A landscape with many peaks, sampled at points; each row gives a point and its height.
A climber steps from a point to the highest of its 2 nearest points, and stops where none of them is higher. Distance is the straight distance between rows; heights are no part of it.
delid h=0.6: [128 116 135 122 143 124  80  58 143 133 121 119 134 128 168 126 123 152
 128 104 156 106 153 131 157 147 134  32  95]
zivud h=44.3: [ 83 136 129  99 106 126  93  73 111 107 125 128 146 156 163 145  95 170
 111 171 148 155 162 139 143 127  96 157  95]
lur h=83.5: [159 156 176 114 126  99  91 124 111 118 130 122  82 132 126 194 109 102
 138 110 111  97 149 162 125 127 116 111 141]
Bot h=69.6: [ 51 125 128 135 103 139 123 116 112 139 142 172 144 144 154 125 107 138
 108 135 110 142 129 146 159 160 139 184 104]
Tufif h=27.4: [ 94 101  84 141 146 122 120 154 125 141 119 137 158 157 137 128 130 185
  95 107 180 124 105 130 129 167 121 156 132]
pago h=66.9: [196 152 121 116 138 101 157 188 111 113 144 127 121 192 133 136 142  75
 123 149  93 134  73 151 100 128 121  82 179]
Pituv h=48.9: [110 167  87 143 137 177 144 188 178 124 135 156  77 108 129  95 124 156
  49  96 140 113 100 133 112 100 104 163 154]
tos h=16.2: [130 118 142 138 147 113 101 112 137  97 124 141  69 146 213 145 106 127
  90 113 114 130  75 134 143  77  85  77 123]
bage h=69.9: [ 53  97 177 110 114 147 139 148 153 151 180 183  75 148 165 133 127 101
 121  85  81 122 127 148 142 168 155 144 130]
Sis h=42.5: [117 125 131 162 136 139 112 187 118 140 154 155  56 132 177 153 111 125
  95  70  95 103  92 158 148 131 133 109 157]
ror h=50.4: [133 127 101 148 105 135 102  53 122 103 119 147 117 154 184 112  91 124
 124 173  95 176  93 111 162  99 136 116  71]
kora h=58.3: [ 47 137 150 150 133 161 124 105 155 136 159 150 205  84 163  65 145 131
 104 100 107  96 138 137 172 139 152 120 116]
giru h=36.4: [121 158 169  65 148 103 148 182 158 115 119 138 101 181 142 166 153  82
 125 128 141 111 131 148  91 154 103 160 148]
zumis h=61.0: [190 160  84 148 135 114 174 184 114 124 141 134 147 180 123  79 153  77
 132 164  94 149  51 137 109 118 138  91 170]
zon h=84.1: [137  83  85 128 108 128 166 151 139 122 137 172 108 157 114 145 110 144
 111 131 129 170  97 118 109 144 132 188 127]
pap h=52.3: [122  76 121 121  91 157  76  90  68 113 134  98  83  90 157 171  90 179
 154 150 115 154 154 109 153  96  99 111 104]
fovok h=24.2: [ 68  46  93 153 132 177 144 135 131 142 142 135 178  70 121  94 146 178
 117  92 150 132 125  98 159 142 145 137 113]
Bap h=5.5: [175 190 138 147 132  99 141  90 134 132 122 110 155 110  77  86 144  78
 157 180 121 123 116 137 109  93 140 128 137]
zumek h=56.2: [166 125 137  81 131 129 148 148 131 149 120 139 133 146  74 165 121 121
 151 111 145  97 162 122  90 173 134 165 141]
Nir h=4.7: [167 161 125 145 150 131 148 108 136 150 110 102 183  80  52  88 148 120
 160 146 146 105 151 104 108 108 128 154 133]
Siruf h=6.3: [181 160 110 140 113 115 139 135  80 128 131  96 157 129  74  78 150  75
 189 195 105 150 110 131 100  99 143 109 158]
Som h=78.9: [ 52  87 162 102  87 154 127  98 116 163 184 163 127 131 161 137 107 131
 136 118  87 124 152 146 154 180 153 145 114]
Nepum h=3.3: [166 135 107 103 144 162 185 130 165 139 111 150 147  73  69 109 139 164
 124  92 153 104 139  79 106 120 120 157 126]
Favuv h=30.4: [102 169 124  77 119 153 190 158 181 128 136 173 123 133 103 121 126 139
 104 104 139 111 143 117 119 155 122 207 128]
rorov h=21.5: [ 78 125 108 126 147 135 115 105 165  89 134 146 191 100 149  97 154 183
  92  90 168  96 120 137 147 124 124 101 126]
deve h=62.1: [115 128 133 120 121  85 112  78 143 138 105 129 187 179 122 125 128 137
 138 174 180 149 163 137 128 175 138 140  91]
gebu h=28.8: [102 127  94 105 137 148 154 173 151 142 123 151 147 147 107 120 130 176
  95 103 170 109 132 116 113 175 126 188 142]
vot h=25.8: [ 83  69 101 143 140 142 122 137 116 138 112 129 190 116 118 123 143 178
 120 110 179 139 131 102 152 161 136 157 103]
Vek h=14.1: [191 139 106 124 158  88 123 130 111 125 120  86 117 152 136 146 139 129
 124 132 162 105  68 139  93 100 101  64 165]
vazo h=71.7: [151  72  76 130 120 142 165 134 138 112 138 157  73 115 108 148 109 157
 113 108 129 156  85 107 106  99 113 149 133]
sola h=64.4: [152 153 183 156 123  90  94 117 116 171 123 125 137 171 125 168  87  88
 164 106 108 119 196 159 146 172 167 107 108]
zovan h=73.5: [134  82 118 146 126 179 137 151  94 163 136 152 110  79  97 145 108 134
 150  70  92 105 135 104 136 145 147 152 136]
Kem h=69.0: [155 196 122 121 173 125 178 193 130 162 105 117 155 153 131  90 165  96
 108 143 150  93  91 146 101 133 131  97 169]
Veke h=2.6: [143 114 102  91 150 147 139 104 147  96 126 118 148  57  73 136 152 189
 126  79 175 100 143 107 107  99 104 117 132]
temur h=57.2: [100 166 164 129 133 101 107  74 152 129 109 146 162 144 136 117 127 103
 125 145 142 133 163 146 151 144 139 134  83]
femu h=46.4: [148 163  87 154 117 164 158 188 148 140 122 156  84 127 113 112 109 131
  77 115 100 120  87 122 108 119 131 177 160]
Meruf h=64.2: [ 95  51 102 145 100 189 164 131  91 141 162 140  90  50 118 136 118 150
 131 100  86 149 111 106 143 107 139 148 125]
vuk h=65.6: [140 118 100 108 129 106 143 121 107 116 129 113 151 173 135 118 132 140
 125 193 158 146  81 136  91 107  86 138 150]
riz h=40.2: [ 78  97 163 139 152 128 112 168 155 149 157 147  63 132 215 132 152 118
  95  66 114 122 107 147 140 138 130  73 135]
Dorob h=74.1: [116 144 203 100 147 114 111 155 138 133 131 159  82 140 146 177 134  77
 144  68 104  95 156 145 130 151 137 137 124]
Mal h=37.8: [ 64  91 161 142 134 142 128 127 171 173 166 134 109 127 217  95 149 115
  92  94 100 122 103 139 154 164 158  69 118]
tozu h=1.5: [139 119 128 133 129 116  57  75 121 109 104  61 122  92 119 139 118 201
 144 116 167 107 201 128 140 116 106  56 126]
Ruk h=1.1: [143 132 136 123 141 138  65  56 141 121 117  82 104 123 167 119 109 180
 146 122 144 109 218 142 159 148 133  19 106]
lan h=15.2: [174 133 103 160 151  90 106 126 117 121 116 102  94 158 191 155 114 136
 101 102 142 119  53 135 140  88 105  58 138]
gakub h=56.7: [138  69 125 143 103 157  96 120  66 118 128  97  81  58 115 177 107 150
 159 119 112 135 129 100 151  84 119 122 123]
nido h=56.9: [146 145 121 131 113  97 108  85 117 102 118 119 138 171 161 128 107 124
 117 190 124 160  89 129 124  96 105 132 112]
pab h=34.4: [128 157 158  83 117 105 173 179 158 108 136 165 116 194 135 151 140  63
 121 162 105 144 117 149 104 153 123 186 143]
duzin h=62.8: [ 61 149 151 150 122 141 112  88 130 147 137 157 193 113 135  94 121 123
 123 120 116 114 163 141 172 150 150 156  94]
Rafar h=68.1: [133 145 180 134 146 117 109 135 122 169 141 147 133 144 109 161 100  91
 158  71 117  81 181 148 134 170 153 135 126]
fiben h=62.7: [140 202 159 145 183 106 162 197 143 161 102 126 149 148 152 113 171  73
 105 117 130 111 107 146 121 138 146 139 142]
burut h=56.1: [104 132 151 161 116 140 127  78 137 135 140 172 104 103 171 103 119  78
 120 126  59 134 102 139 169 112 154 103  96]
befu h=62.3: [144  87 133  81 128 116 141 116 128 128 117 115 145 126  66 169 133 149
 158 138 183 141 180 116  98 152 121 157 119]
mopi h=17.5: [122 162 158 131 170  88 104 120 148 108 102 126 108 139 193 137 156 107
  93 124 140 127 100 139 132  93 101  97 113]
laf h=58.0: [130 171 164 155  98 112  91  63 125 130 108 119 115 146 129 122  82 108
 153 169  82 155 213 150 159 143 156 130  90]
vival h=9.7: [189  94 133 142  84 102 106 126  90 100 126  63 115 122  71 151 124  93
 181 185 101 188 137  94 118  96 146 126 132]
dosu h=51.4: [ 76 144  98 150 146 189 134 180 177 135 154 161 109  90 135  72 138 161
  63  64 134  91 115 138 136 124 130 133 153]
gika h=63.0: [160  81  94 142 123 131 118 104 105 117 126 132  81  95 118 160 117 146
 137  95 121 127  89 110 128  93 118 106 132]
pugu h=3.2: [149 195 119  66 131 157 191 162 145 150 106 137 166 117  84  79 157 120
 135 165 149  84 141 118  91 142 106 144 168]
zoz h=10.8: [184  84 131 106 110 100 113 142  84 101 128  57 109 140  77 153 128 116
 188 194 140 168 151 113  85 102 113  89 158]
mer h=8.5: [164  92 155 177 131 105 105 136 102 141  92  41 120 103  66 146 112 117
 179 151 149 141 188  94 135 113 150 113 127]
Pidot h=32.1: [120 185 149  84 130 132 210 163 204 127 124 178 126 149 119 107 152  84
 116 150 136 131 126 124 116 149 121 205 130]
ravab h=72.4: [ 83  90  95 151  94 134 135 142 103 127 138 167 131 158 143 145  95 149
 110 142 113 176 102 130 142 144 132 201 111]
rozo h=55.5: [192 127  67 176 115 113 153 158 109 119 135 106 146 149 112  85 148  94
 141 165  99 163  34  99 119 100 145 121 155]
Bukur h=61.2: [149 149 164 178  93 104  77 106  94 157 110 100 118 146 118 153  77 123
 172 140  85 134 222 151 157 161 157 123 114]
pesun h=7.0: [194 142 115 154 121 141 142 186  65 154 112  85 161 123  73 113 142  86
 179 170 101 137 116 107 106 129 157 127 161]
tago h=13.1: [211 115  94  98 146 107 144 154  96 120 125  98 117 153 101 131 148 115
 165 151 150 117  77 122  72 107 111  58 181]
mena h=50.7: [179 140  86 193 128 122 127 138  92 143 111  99 137 117 113 118 130 110
 136 126 105 130  61 112 136 102 150 134 137]
fumul h=7.7: [180 117 145 178 123 129 122 164  81 161 104  75 157 114  59 142 122  91
 182 157 114 139 165 102 119 135 160 152 133]
bim h=2.0: [139 123 123 100 145 118  86  88 126  98 125 103 120  89 111 160 132 180
 119  89 171  84 144 138 118 108  89  83 146]
revud h=12.0: [179 103 106  80 137 102 132 119 100 109 128  82 123 134  87 121 148 132
 179 184 174 139 119 122  66  87  91  76 164]
gom h=44.4: [176 161 117 158 129 140 139 214 130 138 133 144  72 149 134 154 111 105
  86  85  80 110  87 137 119 140 145 138 171]
sil h=62.5: [ 88 123 182 145 128 118 123 143 149 131 136 183  78 139 193 135 140  67
 121 100  62 154 117 139 153 135 151 123 103]
subor h=41.4: [ 84 137 138  83 127 109 112 115 125 107 134 135 138 161 143 163 117 155
 103 133 164 115 145 153 122 146  90 165 125]
ged h=48.3: [ 90 100 118 110  96 153  90  67  90 106 126  94 124 101 148 142  98 190
 139 169 137 177 190 113 151 107 106 130  78]
livu h=4.0: [164 160 119  80 131 158 184 133 138 132 112 108 174  73  51 107 155 154
 144 147 160 112 162  89  89 113 109 170 139]
sak h=22.8: [ 71  63  94 123 128 171 145 124 170 115 170 146 193  77 137  87 153 201
 110  71 154 103 127 121 134 140 145 100 138]
Ros h=79.1: [126 170 103 119 166 110 150 155 125 130 116 107 172 154 133  94 163 139
 101 164 176 104  86 149 105 126 100 122 164]
torum h=50.8: [108 113 109 141  90 166 125  38 118 124 146 146 104  93 176  99 109 122
 130 158  65 158 104 121 167  95 142  99  84]
Vare h=48.2: [144 133 114 174 110 123 103  77 102 133 109 114 138 101 111 117 115 118
 153 141 106 144 118 114 152 102 148 133  98]
boku h=53.3: [118 133 129 159  92 134 106  40 118 126 108 109 127 101 110 100  96 137
 166 169  98 177 197 114 156 108 150 131  73]
Susad h=20.3: [ 68 159 149 101 170 115 114 142 190  72 121 141 169 115 162 111 176 149
  84  89 175  97 130 141 134 116 101 123 124]
zodez h=74.7: [181 154 152 118 127  92 122 148 110 121 130 121 118 170 123 176 125  84
 133 142 112 118 112 157 106 140 128 115 152]
tuv h=8.7: [167  73 149 162  78 117 104 101 106 106 112  89 101 116  80 162  94  99
 184 165  96 198 174  85 155 108 163 131  84]
Zozel h=18.9: [ 77 164 173 105 159  96 110 127 171  97 102 137 135 129 184 123 184 106
 103 130 141 141 137 136 131 107  91 150  96]
furu h=39.0: [ 80 128 153  51 138 115 140 143 166 101 147 158 100 171 136 174 123 138
 113  94 165 109 143 143 111 152  95 167 130]
gof h=54.7: [ 31 131 144 141 138 166 132 151 169 128 171 153 151  98 170  74 156 142
  81  81 114  98 122 148 153 138 143 131 140]
Sagez h=72.0: [118 106 117  92 127 106 156 115 138 134 118 132 186 155  92 136 142 152
 141 170 194 150 149 122 109 165 125 176 111]

For each start below, name the point where the climber stops.
Vare | lur
tozu | zon
Favuv | zon
Bap | zon
zoz | zon
mena | lur

Call two points neighbours if one is among the 2 nearest of the other. Go from one point of each pair to the other, from neighbour to neighbour, staying as high as possible. Name the lowest point that can't be avoided.
Som, zovan | gika
zon, Ros | ror
zon, Som | Bot
Sagez, duzin | temur
lur, duzin | zumek
